Points on a hilly landscape, in no order, each with its height.
From any point a climber steps to the highest of the 2 points nearest to it. It stops when none of these is higher. Distance is the straight distance between rows; heights are no part of it.
tuke: [143 120 167 107  95 139 158 156 183 177 153 107 155  92 139  93  98 137
 107 150 102 162  82 118 152 138 101  74 112 145 157 107 144  95 112 116
 192 146 110  97 154 138 105 144 104 143 184  91 137  72 124 102  73 128
 161 115 127  92 128 147 128 102 122 131 151 142 126 143 121 155 136 130
 146 130 145 160]  height 48.2
Gen: [ 43 151 137 134 159  98 116 106  91 110 153 148 142  84 142 102 155 143
 129  77 138  91 126 121 127 118 149  80  66  95 168 148 161 128 185 128
 114 108  99 123 118 185 111  37 115 125 120 189  89  91 123 123 177 152
 133 152 113  96 112 162 164 142 169 128  95  97 104 134 136  86 164  93
 127 136 109 118]  height 6.5
zak: [104 134 169 106 125 161 135 149 198 172 146 103 143  72 132  89 120 132
 107 108 118 151 100 138 166 158 124  52  82 127 157 162 198  90 148 104
 209 122  96 118 183 157 117  63 119 127 154 113 132  55 108 126 135 102
 142 125 117  93 148 168 166 137 137 131 138 118 133 136 116 108 114 120
 124 112 137 188]  height 46.4
gebik: [132 147 110 163  82 172 159 125 150 122  73 114 136 153  90 118 140 111
 103 124 138 134 135 111 112 114 138 133 138 128 128 137 143 106  66  97
 141 122 134 135  84  86 143 192 144 178 141  90 137 223 117 122 117 123
 127 107 133 166 127 102 119 125 109 101 150 147 124 168  96 173 126 123
 133 109  77 164]  height 26.3
Kigos: [138  95 146 104 117 128  92  99  79 104 132 159 126 139 117 145 120 153
 156 115 157 135 140 149  96 129 156 173 106 113 110 118 142 158 133 141
 100 139 158 157 136  97  75 156 138 123 127 146 108 148 112 155 177 142
 145 110 120 152 134 184 154 122 152 137 105 125  99 105 129 152 191 131
  94 183 137  84]  height 10.1
kel: [ 80 138 153 111 128 111 123  75  55  87 160 170 151 137 160 106 108 148
 143 126 150 109 112  99 116 126 156 118 131 134 142 127 123 157 173 149
  94  90 128 105 105 134  73 105 112 131  98 154 103  85 151 112 134 182
 139 153 103 111 105 159 162 121 172 142 110  88 103 108 155 134 177 133
 114 175 162  39]  height 40.9
lifa: [132 141  81 169 125 112 133 138 128 120 101 128 129 152 128 147 159 119
 118 135 121  99 135 116  99 114 119 154 152 122 119 118  83 132  97 134
  99 126 131 138  98 109 181 161 140 145 130 121 139 210 124 120 128 132
 116 114 140 156 125  82  85 131  94 108 146 127 143 159 117 133 118 107
 150  87  78 151]  height 32.3
zanu: [148 139 142 142  93 175 160 138 183 134  89  91 130 133  95  99 124  96
 101 149 127 150 123 126 154 126 136 104 163 154 124 152 153  91  90  93
 187 125 120 101 136 117 137 146 136 152 144  84 157 130 128 107 101 102
 112 125 127 140 143  97 122 138 102 129 149 144 155 149 113 142  70 153
 135 106 125 166]  height 44.2
Ziki: [129 126 154 130  98 160 123  59  82  70  95 141 105 178 105 139 113 109
 140 148 151 129 154 142 124 128 175 191 179 150  88 156 133 143 125 111
 116  90 168 133 121  89  73 137 148 140  71 119 138 138 150 128 157 125
 105 135 119 167 148 125 176 146 137 134 114 113 145  92 136 151  94 168
  96 161 166  53]  height 21.8
difu: [183 118 113 124 131 142 142 174 166 157 121 100  86 122 119 146 158  96
 113 143 112 140 134 145 151 146 119 105 171 142 112 138 119  94 116 115
 133 174 123 135 149 135 182 137 137 118 131 120 136 109 107 134 112 103
 105 132 152 120 147  96  84 139 100 147 116 145 134 131 116  97  75 131
 165  97 113 176]  height 51.5
mab: [182 109  67 153 167 109 102 184 132 125 111  98  84 145 132 196 143 100
 138 155  95 101 152 144 129 113 104 182 163 130  93 120  45 148 103 150
  91 158 155 155 126 138 225 139 140 101 128 139 153 165 137 137 124  94
 105 126 159 149 136  51  50 134  93 109 122 151 158 123 126  84  70 126
 146  77 106 150]  height 41.5
tuv: [ 73 142 140 133 164 101 111  78  79  89 140 140 137 127 152 128 131 137
 144 109 131 102 147 128 140 123 160 154 127 133 135 148 105 147 171 142
  99  86 140 119 122 151 117  77 122 102  87 150 126 105 170 113 159 143
 102 149 108 123 115 131 163 153 155 131 113  82 132  99 157  88 118 133
 101 136 153  70]  height 15.3
Sinom: [ 68 174 130 168 130 138 138 132 184 126 106 101 173  87 117  72 138 141
 115 110 125 117 129 118 143 111 155  98  77 127 172 153 160  96 115  92
 196  93 108 111 106 139 155  99 120 157 147  84 161 153 138 105 142 124
 139 109 106 127 126  98 143 158 126 113 170  99 138 167 104 113 113 106
 121  76  88 167]  height 13.1
gaguz: [140 140 150 128 108 169 168 137 185 147 110 106 124 114 118  99 132  97
 100 140 124 156 106 127 156 139 131  66 154 151 140 146 172  85 109  98
 176 131  99 109 152 133 124 106 120 159 146  99 139  81 111 115 111 114
 108 137 130 108 150 124 132 135 115 155 146 136 151 155 112 130  88 130
 137 111 121 165]  height 49.5
begag: [190  97 125 117 123 142 132 138 115 122 122 122  83 165 117 164 132  94
 136 151 113 145 149 145 130 139 123 161 187 139  80 129 116 129 117 139
 103 155 153 144 152 113 116 154 151 109 115 134 130 118 124 139 115 112
 114 138 147 144 147 127 107 119 110 155 109 156 124 105 140 130 117 153
 138 159 148 120]  height 44.1
Kav: [ 62 175 136 158 125 155 156  89 147 102 106 112 152 119 125  88 141 114
 112 118 137 111 130 119 144 113 158  93 129 129 146 163 159 104 135 100
 167  84 112  97 111 134 130  97 116 172 120 109 145 136 146  92 137 140
 115 143 109 128 118 107 161 163 127 126 157  93 147 156 111 111  98 124
 112  99 109 132]  height 10.8
Peret: [ 95 133 168 111 155 129 117  88  97 102 140 125 123 123 130 134 122 125
 151 111 142 119 155 152 163 135 166 143 117 131 121 174 141 138 170 114
 129 100 134 127 154 147 106  55 134  93  75 143 133  84 148 134 177 111
 102 157 103 124 133 127 179 171 146 130 107  99 140  88 133  84 105 139
  95 138 166  97]  height 16.8
nimi: [125 134 115 162 121 135 135  88  99  90  94 135 141 171 111 131 116 119
 127 156 129 115 139 115  99 102 140 181 171 144 106 124  90 138  89 132
 112  90 156 118  85  84 127 161 134 146 111 102 153 205 166 105 114 141
 127 128 122 163 124  88 132 145 116 111 139 126 142 129 130 167 108 153
 124 127 132  94]  height 26.8
Muk: [180 111 119 131 120 152 153 182 196 161 119 101 105 107 124 126 140 106
 107 134 115 150 111 138 147 138 104  90 137 136 130 117 136  95  92 110
 156 173 110 127 148 130 171 159 135 135 168 106 137 121  98 128  88 105
 126 114 150 121 145 113  87 111  98 126 127 160 127 154 110 134 104 121
 159 103 110 200]  height 57.0
pov: [127 120 177 104 111 150 141 159 201 192 161 108 158  77 140  85 102 151
 106 129 116 173  79 119 163 149 108  57  80 136 171 119 187  95 126 108
 217 145 103 109 178 148 113 120  97 140 183  97 128  66 112 122  98 125
 165 114 126  91 141 172 150 112 130 120 153 132 124 141 120 154 143 115
 142 121 152 187]  height 50.4
mez: [185  96 141 102 100 172 146 175 199 190 129 108 109  99 114 110 136 110
 111 125 121 166 111 145 151 159 104  70 125 130 140 127 173  74 101 101
 178 167 107 133 171 133 131 153 127 133 161 114 123  83  85 141 104  96
 138 116 145 114 162 151 110 100 116 143 126 161 120 143 109 140 126 126
 159 120 118 201]  height 59.7
Nezi: [133 159 111 120 121 105 178 155 128 161 150 137 128 131 159 111 137 123
 100 146 113 124 106  93 119 133  93  58 166 126 142 107 118 120 145 149
 106 149  76 102 121 151 122 127 108 146 141 150 108  75 104 116  65 153
 124 155 132  87 106 124 108 106 125 157 130 144 126 153 127 123 138 119
 179 118 110 140]  height 55.8
Mudud: [150 132 107 131 148  95 121 196 176 172 138 130 126 100 142 131 157 138
 119 121 110 112 123 136 124 133 102  79  92 108 146  98 131 122 132 135
 124 176 101 141 126 151 184 130 127 130 161 147 116 118  95 147 116 126
 138 121 141  98 136 122  89 100 112 134 122 137 115 150 122 108 139  86
 164 106  89 189]  height 47.4
Feb: [ 80 156 140 150 110 138 145  57 111 106 118 116 170 146 131  89  75 140
 134 166 139 132 124 103 140 107 142 145 151 162 126 144 104 135 116 122
 165  65 155  67  97  96  97 136 109 147 120  82 181 134 195  76  80 153
 138 123 109 138 108  95 173 149 139 126 158  95 150 122 147 159  90 157
 100 129 178  60]  height 33.4
Zur: [156 111  79 164 119 110 136 124  87  97 100 136 135 188 114 158 111 116
 132 187 110 109 142 112  90  99  95 218 186 154 102  90  26 165  78 166
  92 100 181 123  80  83 162 174 119 123 131 108 158 223 175  96 103 125
 132 130 156 177 110  71  85 130 100  94 148 142 158 129 148 167  93 153
 125 111 139  86]  height 32.2
Muzog: [206  87 129 108 111 144 150 136 115 140 141 117  95 160 130 172 108 106
 141 154 119 181 124 142 129 145 103 165 196 153  93 122 102 127 106 145
 114 168 142 124 145 106  92 181 140 111 131 117 136 115 132 135  83 101
 131 133 150 134 136 129 102 106 108 149 107 168 120 106 139 153 122 159
 137 172 173 108]  height 47.2
fazav: [171 123 103 128 160  76 122 203 150 167 165 118 113 114 175 155 124 122
 127 142  87 121 111 120 138 142  70 107 144 130 139  77  62 132 135 161
 114 178  97 115 123 178 187 122 100 102 150 137 130  76 124 132  59 123
 135 137 149  89 110  97  64 112 100 126 134 152 138 121 135  89 115 108
 166 106 122 152]  height 42.0
Roga: [135 101 155  90 108 154 106 111  97 120 132 161 114 128 111 142 131 144
 141 106 171 126 131 142  99 146 163 132  91 102 123 122 197 149 135 116
 104 148 139 170 143 107  57 151 148 135 124 165  75 127  78 176 182 133
 145 111 119 143 144 213 162 104 175 144 106 140  78 114 123 154 207 114
 111 187 110 120]  height 11.4
Fiz: [136  99  88 136 142  87  79 120  71 106 132 174 125 159 115 178 143 151
 149 119 131  92 152 132  67 114 121 208 126 108 104  87  74 177 132 168
  52 140 180 165  91 104 149 162 134 113 118 150 114 219 117 146 171 145
 135 116 140 169 115 133  96 111 126 111 120 129 114 126 145 142 171 129
 114 132 121  99]  height 7.8
Nopod: [150 138  91 156 117  92 174 197 152 175 147 135 132 126 126 130 144 148
 114 142 124 110 100  94 112 114  68  82 131 119 144  77  97 127  97 139
 103 168  88 112  87 131 161 180 112 152 171 121 130 156  91 131  64 155
 145 124 146 111 111 109  73  85  99 130 155 151 127 185 104 148 151  94
 183 104  68 165]  height 38.8
Keman: [ 50 166 144 133 143 138 143 113 121 129 133 136 143 101 126  84 145 136
 109  85 142 109 104 116 129 128 155  51  89 110 174 163 189 115 158 107
 150  96  85 117 130 169 102  50 116 148 134 160 105  84 114 110 168 144
 122 150 110 104 115 168 167 154 153 142 133  98 108 153 127 106 151  99
 131 121 108 133]  height 7.7
rapum: [129 147 111 131 144  96 139 164 145 155 151 130 141 113 154 121 151 137
 108 118 107 116 117 109 131 129 103  88 110 114 150 106 120 136 138 146
 116 147  93 116 118 155 151 117 113 126 148 145 123  99 106 126 103 144
 140 135 126 105 117 128 109 107 117 140 133 129 120 146 127 115 148 106
 158 114 107 151]  height 51.3
fuli: [132 129  70 159 158  91 113 145 104 112 113 139 115 142 130 168 164 136
 128 129 114  84 146 120  97 107 118 169 137 111 105 118  69 156 119 165
  71 142 142 155 103 128 190 130 131 123 113 141 124 193 124 132 148 133
 113 126 144 152 125  92  84 138 109 110 126 129 135 145 127 102 129 106
 143  89  85 135]  height 35.1
kaval: [170  95 161  95 102 168 132 174 205 195 145 119 129  83 117 110 125 144
 118 114 130 172  90 136 149 162 111  69  89 131 147 109 195  87 112  95
 196 164 110 140 188 129 116 149 123 133 179 118 111  81  86 142 109 110
 159  96 149 108 151 188 130  85 133 132 122 155 107 147 112 160 153 113
 149 137 129 199]  height 55.0
ral: [180  89 107 119 117  97 139 138  98 137 157 155 123 166 130 171 121 141
 153 152 139 151 121 125  82 119  76 168 172 135 120  74  73 153 114 174
  73 165 134 136  98 104 106 208 125 120 143 132 118 172 113 137  91 143
 147 136 159 140 105 137  66  84 115 137 130 160 112 131 133 182 163 150
 139 165 144  77]  height 50.1
Beb: [ 91 155 146 114 117 152 152  95  86 106 115 145 111 136 119 113 161 108
 109  94 151 107 133 117 113 126 158  66 145 111 137 161 202 120 162 123
  92 120  95 135 127 139  79  77 138 151  97 179  79  78  90 134 161 159
 100 167 134 120 133 168 150 139 162 158 100 118 114 140 122 120 151 119
 148 153 107 109]  height 18.4
vof: [124 112 112 125 127 109  88 103  84  91 126 161 126 148 114 155 129 153
 147 122 146 101 147 133  79 119 142 190 105 106 117 112 106 172 127 158
  78 129 164 158 109 105 114 160 139 117 116 137 109 201 127 147 167 151
 138 112 126 163 134 144 127 120 139 121 117 117 109 119 136 146 177 129
 111 154 120  89]  height 8.8
lura: [129 135 100 136 175 130  87 142 128 119 132  96  95 113 116 159 158 107
 136  98 117 118 178 166 150 126 151 144 130 122 100 176 128 114 155 118
 110 147 137 177 165 149 178  62 166  83  82 162 127 113 121 156 181  93
  83 143 129 124 141 101 121 168 127 135 101 120 150  90 127  57  81 124
 118 105 123 150]  height 59.2
gol: [184  98 119  90 155  86 108 181 134 157 171 123 111 109 170 170 115 128
 144 140  90 153 115 139 147 156  79 138 145 132 124  87  65 144 147 158
 107 181 129 127 149 161 153 136 112  74 141 145 122  70 145 151  84 115
 142 127 145  93 118 108  82 102 103 126 116 163 127  97 144 100 117 132
 143 138 175 137]  height 38.9
Pesul: [121 159 140 124 120 139 182 142 170 159 138 104 136 107 153  85 124  98
  86 146 112 153  97 114 154 146 105  41 177 147 147 146 155  83 140 128
 166 134  77  85 146 152 128  91 102 151 143 119 129  37 122  94  81 130
 113 167 132  92 121 125 124 132 105 158 148 128 158 147 128 112  87 134
 156 110 135 157]  height 55.1
zefep: [128 121 126 129 124 181  80 140 193 134  89 109 126  97  86 116 130 134
 135  97 153 149 149 158 147 121 165 145  48 110 121 148 182 103  95  76
 188 138 159 173 149 116 153 157 164 127 132  98 142 211 103 173 188  84
 132  69 123 159 163 142 148 135 142  89 138 129 124 129  97 135 135 123
  97 119  87 190]  height 18.5
kef: [154 133  88 146 115  98 164 177 134 157 136 149 117 138 121 137 162 139
 116 132 127 112 119 117  90 121  87 101 140 117 136  86 113 134 107 141
  86 167  87 138  83 112 145 178 129 143 150 138 104 168  82 135  99 144
 128 135 145 128 111 123  75  84 116 124 132 160 114 174 101 155 161 103
 185 118  66 158]  height 42.1
mib: [ 67 146 145 145 118 117 130  50  82  85 138 149 171 149 144  95  69 159
 145 163 136 118 123  99 131 106 149 158 134 154 136 132  86 162 141 139
 130  57 168  73  91 110  92 140 100 136 117 100 172 140 198  85  98 184
 146 126 102 132 103 112 170 134 156 118 132  78 130 108 165 162 124 157
  95 142 173  26]  height 34.9
Ruta: [145 120  72 156 164  88 101 158 108 110 107 128 113 149 131 180 134 126
 139 143  98 101 152 137 109 109 109 206 144 132 102 106  36 166 113 164
  83 130 168 149 110 136 192 134 127  99 116 127 142 183 148 127 139 120
 114 115 138 151 116  67  73 144 101 107 138 123 153 112 142  91  99 132
 124  93 114 121]  height 37.9
fabi: [ 99 152 119 129 121 144 147  95  85  92 102 150 103 151 119 127 169 104
 112 104 142  98 144 120 101 124 165 103 161 115 121 151 168 124 141 127
  80 116 101 141 111 128 107 109 150 152  90 170  91 116  94 123 161 164
  85 162 131 138 133 153 137 136 150 145 107 117 127 144 116 113 143 117
 150 140  94 110]  height 20.0
Mivif: [143 113 155 119 106 123 142 151 153 169 162 134 163 101 131 107  97 163
 125 135 131 154  82 111 132 132  99 100  87 128 155  86 139 124 110 128
 166 147 114 114 127 124  99 171 102 135 186 108 114 114 124 130  83 138
 182  96 133 107 115 162 122  83 135 126 146 142 106 142 135 175 184 117
 135 156 143 142]  height 53.0
nebal: [ 91 156 159 148 121 160 140  75 149  97  75  97 150 144 110 106 101 117
 118 145 134 127 143 124 171 123 161 142 156 154 124 178 150 108 132  96
 188  75 132  87 142 110 121  90 128 145 112  85 171 112 176  90 136 101
  98 121 104 130 125  87 181 181 120 132 157 103 171 116 118 135  49 160
  96 107 163 114]  height 7.4
lage: [189  92 109 120 133  97 126 137  98 125 151 138 116 170 142 173 100 129
 153 175 116 158 129 121  99 129  84 197 174 147 114  82  41 158 109 174
  94 140 159 117 105 105 120 194 115 107 133 113 141 167 156 132  72 123
 144 126 159 141 106 116  79  97 104 118 135 159 132  98 155 172 133 154
 123 161 176  76]  height 54.5
ser: [158 111  64 167 146 103 113 134  90 102 100 136 110 173 120 184 134 119
 134 167 108 103 152 118  87  99 105 222 171 133 100 104  34 162  89 167
  79 107 172 145  96 100 191 153 126 116 115 124 152 226 164 120 138 113
 120 119 157 174 114  62  68 140  99  94 142 132 151 127 145 131  93 143
 134  88 126 107]  height 35.0
ketun: [127 116 159  89 147 126  99  77  80  97 128 128 107 141 133 149 108 129
 158 136 140 140 157 154 156 142 157 184 146 144  96 154 117 147 151 126
 130 105 165 134 151 120  92  98 143  96  73 132 134  98 168 141 159 112
 107 135 114 140 143 138 177 152 142 133 109 109 137  66 143 101 101 157
  82 164 189  73]  height 18.3
mov: [129 142  99 159  99 148 157 109 116 111  78 132 114 166 104 126 164 107
  99 138 139 109 136 109  96 106 131 141 165 133 119 133 125 120  79 121
 100 118 129 142  76  93 153 183 154 170 121 115 138 220 110 119 116 140
 111 126 140 161 126  91 107 125 101 117 146 141 130 175 106 157 126 128
 152  97  67 145]  height 29.3
talat: [145 116 121 153  80 181 120 126 170 126  68 113 135 142  80 124 137 121
 133 124 155 158 133 132 116 111 146 159  95 122 119 126 155 109  62  86
 155 130 167 156 103  89 136 222 159 149 151  78 141 252 113 143 147 100
 141  68 138 180 138 119 125 108 108  96 149 149 115 161  95 179 144 131
 109 120  89 174]  height 23.1
Zok: [132 118 101 164 123 109 132 107  86 106 105 132 152 176 129 141  90 131
 141 182 117 127 132 111 102 102 114 197 168 151 110  97  44 158  89 157
 106  90 178 101  95  90 135 175 113 120 132 100 164 195 192  96  85 138
 143 121 133 164 105  83 115 136 122 102 151 130 152 109 153 165 100 162
 109 132 164  68]  height 29.6
vad: [179  60 141 126 119 120  84 142 147 154 155 134 167 121 111 148  93 168
 173 125 153 174 115 145 110 110 103 197  57 113 143  72 109 160 114 133
 145 153 167 152 134 100  99 222 128 105 181 102 119 212 124 163 133  99
 195  71 131 154 131 185 116  90 129  87 143 156 109 111 124 172 192 130
  75 170 147 125]  height 58.8
sotu: [170 100  96 138 116 110 146 163 108 151 145 149 117 168 129 163 143 131
 131 143 135 123 124 116  86 121  73 152 156 130 110  83  82 147 107 167
  61 167 121 136  86  98 138 197 132 134 148 134 124 188  93 139  92 142
 132 135 159 141 101 123  68  86 111 120 139 160 114 161 126 169 163 123
 160 133  96 116]  height 46.2
por: [100 141 129 148 121 151  97 149 190 140 102 115 145  88 104 101 140 142
 127  91 136 127 140 144 137 124 156 124  39 102 138 148 185 110 108  84
 179 121 130 163 128 131 167 138 152 134 148 108 136 187 105 151 186 102
 141  85 119 142 151 127 143 133 131 103 145 119 122 141  96 121 141 101
 111  92  79 196]  height 16.7
nuzir: [116 128 157 125 136 138 123  58  76  79 115 123 118 171 117 145  92 125
 152 166 148 135 161 141 143 134 159 198 170 161  95 152 102 147 144 131
 130  79 173 106 135 102  84 115 128 113  74 115 157 115 187 117 135 119
 101 132 110 152 126 115 184 158 147 132 117 113 154  70 148 133  76 179
  88 159 209  49]  height 19.9
vome: [159  83 141 128 117 129 100 151 158 142 139 136 152 109 100 117 105 182
 156 116 150 164 111 139 106 123 120 162  51 107 147  84 145 130 104 126
 158 149 149 148 125  99 109 208 132 120 179 107 118 195 111 161 130 113
 187  72 131 154 136 178 125  85 134 102 147 162 102 134 122 181 204 120
  96 162 122 142]  height 64.6
vep: [ 99 124 169  96 142 145 117 149 186 172 145 103 137  61 125  98 128 137
 126  85 134 143 118 150 187 164 128  65  60 126 157 171 199  92 163  97
 208 115 101 147 197 176 123  41 126 104 137 137 122  50 119 142 177  91
 135 136 108  87 138 169 176 146 149 115 117 110 137 123 118  92 107 109
 107  99 142 183]  height 46.5
lusas: [131 109 179  70 112 169 116 110 124 141 143 142 113 113 111 124 126 142
 129 107 165 145 110 143 133 162 155  94  92 111 129 143 221 134 146  95
 146 138 118 158 180 120  56 116 139 132 118 154  93  81  89 174 179 131
 138 118 117 121 156 220 186 124 165 137 100 135  94 108 120 146 183 120
 106 179 134 129]  height 12.7
tege: [122 121 131  96 159 136  94 167 176 162 143 101 116  61 118 112 151 126
 130  78 128 126 144 165 170 152 136  84  64 100 139 162 187 104 162  95
 170 137 111 171 193 171 160  56 144  96 121 155 116  74 101 163 182  93
 119 136 126 105 144 159 152 148 151 122 102 123 135 114 117  78 109 115
 113 110 113 184]  height 50.2
tilo: [131 104 147 122 117 110 111 146 134 155 163 154 175 105 128 113 105 186
 146 119 137 147  93 121 111 127  98 130  56 115 157  74 128 152 124 146
 142 157 121 122 124 111 103 172 110 124 179 124 108 152 114 150 117 145
 190  93 112 119 121 163 133  84 150 126 139 147  91 140 127 170 204 104
 111 160 131 133]  height 57.7
Pidif: [122 135 108 128 166 104 112 125 108 111 132 121 109 135 140 156 146 112
 136 117 113 104 156 142 136 126 135 153 139 121 112 144 101 131 159 137
  85 131 125 144 136 159 160  77 138 103  90 156 125 103 142 134 147 120
 100 150 121 116 135 108 121 146 118 145 104 117 141  98 144  66  97 121
 131 115 135 124]  height 54.0
siso: [180 119  85 126 165  96 115 200 140 146 135 107  94 128 157 179 134 111
 134 146  92 119 131 141 144 129  94 138 161 128 117 107  67 139 121 150
  97 173 130 142 136 160 202 129 125  95 127 136 143 103 138 135  94 105
 119 134 148 111 132  74  48 126  87 126 124 151 149 120 125  81  86 119
 162  92 119 157]  height 45.8
feme: [129 126 115 118 158 139  94 149 158 137 126  95  95  95 114 128 154 110
 138  86 120 121 159 171 164 145 148 115  88 105 115 170 170 102 155 103
 146 143 128 179 180 160 171  63 158  94 105 159 126 106 104 169 183  96
 101 133 126 118 148 123 136 154 131 130 101 128 133 102 117  72  96 107
 117 107 108 178]  height 54.3
goga: [104 153 117 142 104 165 153  82  82  76  88 143  96 174 110 131 161  93
 117 128 150 104 154 113 100 111 162 136 183 129 101 155 157 128 115 124
  74 105 118 146  99  98 111 134 153 167  77 143 123 153 109 120 149 160
  81 153 136 151 131 120 134 142 138 147 118 124 135 151 123 141 119 125
 149 135 101 104]  height 22.0
pufuf: [ 56 174 162 164 117 167 148  69 142  89  83 104 147 131 109  86 121 106
 118 122 143 117 136 138 162 125 174 114 145 148 137 191 161 104 146  89
 180  70 113  93 129 120 112  68 133 154 103 100 162 115 161  92 152 120
 105 150  99 136 121 104 179 180 132 129 148 102 165 131 101 122  62 138
 103 101 136 123]  height 9.0
puz: [201  77 121  94 126 109 137 138  98 136 158 130 104 160 147 184  96 118
 155 170 119 176 127 131 132 148  90 195 187 149  97 102  64 145 125 158
 101 153 154 124 145 115  96 170 127  97 123 123 130 101 158 135  79 113
 142 129 156 132 122 126  97 110 108 137 114 165 122  82 156 153 114 166
 116 175 200  79]  height 50.3
Gotu: [113 144 152 100 102 159 152 102 107 134 135 140 117 125 137 108 135 109
 106 124 136 135 111 124 132 142 146  77 151 127 134 147 180 117 148 119
 127 125 106 111 145 129  82  99 117 143 121 145 103  64 110 120 129 150
 118 155 118 118 135 162 163 129 148 151 115 125 115 124 134 133 143 137
 133 156 137 112]  height 16.6
baza: [113 143 149 150 128 127 132 101 141 121 113 106 165 139 134 113  85 137
 125 157 114 137 130 115 144 111 135 160 135 149 131 123 107 129 112 127
 160  80 151  78 114 112 125 139 108 133 138  79 170 149 183  94  85 130
 139 109 105 130 120  84 146 150 125 115 152 104 148 116 141 145  85 148
  99 120 163 107]  height 36.6
fisu: [ 66 154 139 139 120 108 143  55  74  81 146 165 166 150 148  93  97 161
 145 142 141 102 119  90 109 102 145 129 132 146 144 124 110 149 149 149
 102  75 147  84  78 109  84 132 108 147 110 118 149 132 167  81 107 194
 141 142  99 124  95 131 161 138 165 130 125  76 112 130 155 151 162 148
 121 150 154  40]  height 37.6
gab: [131 141 127  87 151  88 122 117  69 120 168 150 113 132 172 141 139 111
 127 120 117 112 127 114 120 138 113 110 165 114 118 130 110 144 197 165
  63 150  97 122 133 158 104  69 119 110  97 190  93  40 143 127 119 146
 115 179 133  94 113 136 125 120 134 158  96 143 133 104 155  87 140 127
 149 149 163  87]  height 46.8
kito: [ 75 124 149 111 166  91  97 114  76 115 167 158 145  90 151 122 139 154
 146  79 147  99 126 130 135 131 148  98  71  97 159 140 153 149 203 131
 105 107 108 121 139 178  96  38 121  96 112 190  81  69 137 136 184 142
 136 160 103 105 112 171 174 141 179 125  82  95  96 106 153  77 177  95
 102 143 131 100]  height 5.5
Poro: [150  96 135 137 107 162  87 129 159 125  85 122 128 126  96 138 124 136
 145 112 151 144 143 162 119 121 148 172  77 112 120 133 157 113  84  91
 163 130 166 166 138  97 127 193 154 127 143  96 136 225 111 165 170  96
 133  70 123 167 153 146 141 117 126  95 132 150 115 127 106 158 149 129
  96 132 112 161]  height 20.6
sosuv: [ 65 178 127 155 125 143 152  97 129 113 114 123 139 117 116  84 150 117
 113  98 126 107 123 113 127 119 158  82 114 125 161 170 171 112 132 112
 143  90  95 119 111 144 129  92 124 168 113 134 120 123 112 108 155 150
 113 149 110 117 129 136 150 146 136 141 143 101 128 158 111 109 137 116
 134 113  97 141]  height 9.2
vos: [138 156 139 104 119 111 177 152 146 169 157 125 134 108 168  98 119 114
  87 154 103 145  88 100 145 147  83  42 170 140 144 107 131 102 140 138
 145 150  75  85 142 146 117 116  94 148 161 133 122  41 120 111  52 154
 127 159 134  78 112 141 119 109 116 154 141 141 131 144 135 139 125 133
 174 133 139 136]  height 60.3
teba: [140 139 145 135 111 146 140 126 153 124 105 101 137 131 117 112 106 112
 123 149 114 151 125 132 151 124 134 132 149 145 115 139 126 103 105 111
 161 117 137  92 134 114 130 143 123 135 130  91 156 124 151 102  97  98
 119 126 114 127 128  92 129 142 109 128 147 124 155 132 126 132  73 151
 121 117 144 141]  height 40.2
nuro: [162 128 109 123 138 129 141 151 131 139 128 121  80 144 128 149 151  91
 115 139 112 134 134 138 132 136 121 123 171 131 108 133 124 113 127 129
 102 167 118 137 143 130 144 130 145 127 120 141 127 102 113 133 109 118
 100 144 140 123 144 115  95 136 104 153 111 140 125 127 121 107 112 131
 155 124 120 155]  height 47.7
Gavov: [100 133 114 119 165  74  90 107  73  89 144 150 141 133 153 155 118 139
 150 125 109  95 157 129 113 120 142 194 126 127 120 125  60 172 157 163
  82 100 162 126 112 143 145 106 117  90  96 139 136 144 169 120 144 143
 121 130 116 130 110 110 129 146 130 123 118  86 133  97 169 102 139 140
 104 129 150  72]  height 13.8
rovu: [139 114  99 135 167  85  89 217 188 156 148 119 131  78 142 142 156 153
 124  91 101 104 135 145 133 133  95 103  53  88 147  93 116 137 133 136
 143 169 106 164 137 173 221 112 133 108 161 151 115 131  89 158 131 114
 151  98 139 107 139 116  76 109 118 119 126 132 116 155 111  89 149  82
 156  85  75 203]  height 43.7
bugu: [105 144 146 101 126 106 124  90  68 113 166 163 141 137 172 119 111 136
 130 136 128 123 120 100 123 131 123 111 157 129 123 123 114 153 178 156
  78 120 114  97 117 142  74 105 113 126 101 161  95  48 148 110 114 175
 126 167 117 101 109 150 151 120 157 157 105 115 114 102 159 121 159 144
 126 174 168  55]  height 43.4
dokim: [106 138 174  96 118 138 143  96 119 142 157 141 144 115 153  96 107 132
 127 120 137 148  91 123 145 149 134  79 115 130 139 141 175 126 149 125
 147 113 113  98 151 144  75  88 113 135 121 139 118  52 136 115 124 151
 138 149 111 100 122 169 173 133 155 143 122 109 117 121 139 137 151 132
 123 148 165 110]  height 15.4
sobed: [128 146 109 113 157  92 126 129  88 120 151 141 107 143 157 143 152 113
 121 112 115 102 144 115 120 133 122 117 152 110 119 131 119 142 175 149
  68 154 105 145 120 153 139  79 130 113 103 177  91  77 114 131 143 138
 102 167 134 115 124 128 122 131 127 154  99 125 127 117 140  76 137 119
 154 135 120 113]  height 49.9
Doku: [ 81 155 123 152 143 127 111 148 185 125 112 107 152  89 114  96 129 149
 123  87 121 112 126 137 142 112 153 110  50 115 156 148 160 108 124 104
 185 103 117 130 130 158 164  92 131 138 141 110 144 150 127 135 164 103
 138 101 109 115 141 104 144 149 128 112 155 105 128 144 106 102 119 100
 101  76  85 181]  height 14.8
nam: [113 133 123 145 110 151 131  79  89  76  93 142 112 170 109 132 139 110
 127 130 149 114 152 125 103 113 166 169 162 136 101 150 137 139 109 121
 106  95 144 142 100  90 107 138 146 154  95 122 135 172 139 113 155 142
 105 131 123 162 137 114 151 149 130 132 127 118 133 130 121 144 114 150
 120 137 118  98]  height 24.1
Biv: [ 94 123 179  94 113 153 123  99 133 140 142 129 137  93 133 104 110 153
 135 103 153 139 113 143 144 155 155  93  72 122 146 147 201 124 156  98
 175 110 124 131 166 142  80  90 129 130 122 133 109  80 111 145 174 123
 146 123 108 115 139 187 195 136 171 125 123 115 103 120 130 123 155 122
 107 146 148 129]  height 14.0

For each start below, name the point where the climber stops.
mib -> lura
Peret -> Ruta
Biv -> Ruta
Poro -> Ruta
nimi -> Ruta
Feb -> vos
begag -> mez

Call two points neighbours if one is among the 2 nearest of the other. Go from one point of each pair to the other, from neighbour to neighbour, staying as high as possible. Name the lowest point that can't be avoided.
lage / lura -> begag
siso / lura -> Gavov
mez / lura -> zak
mez / vome -> tuke
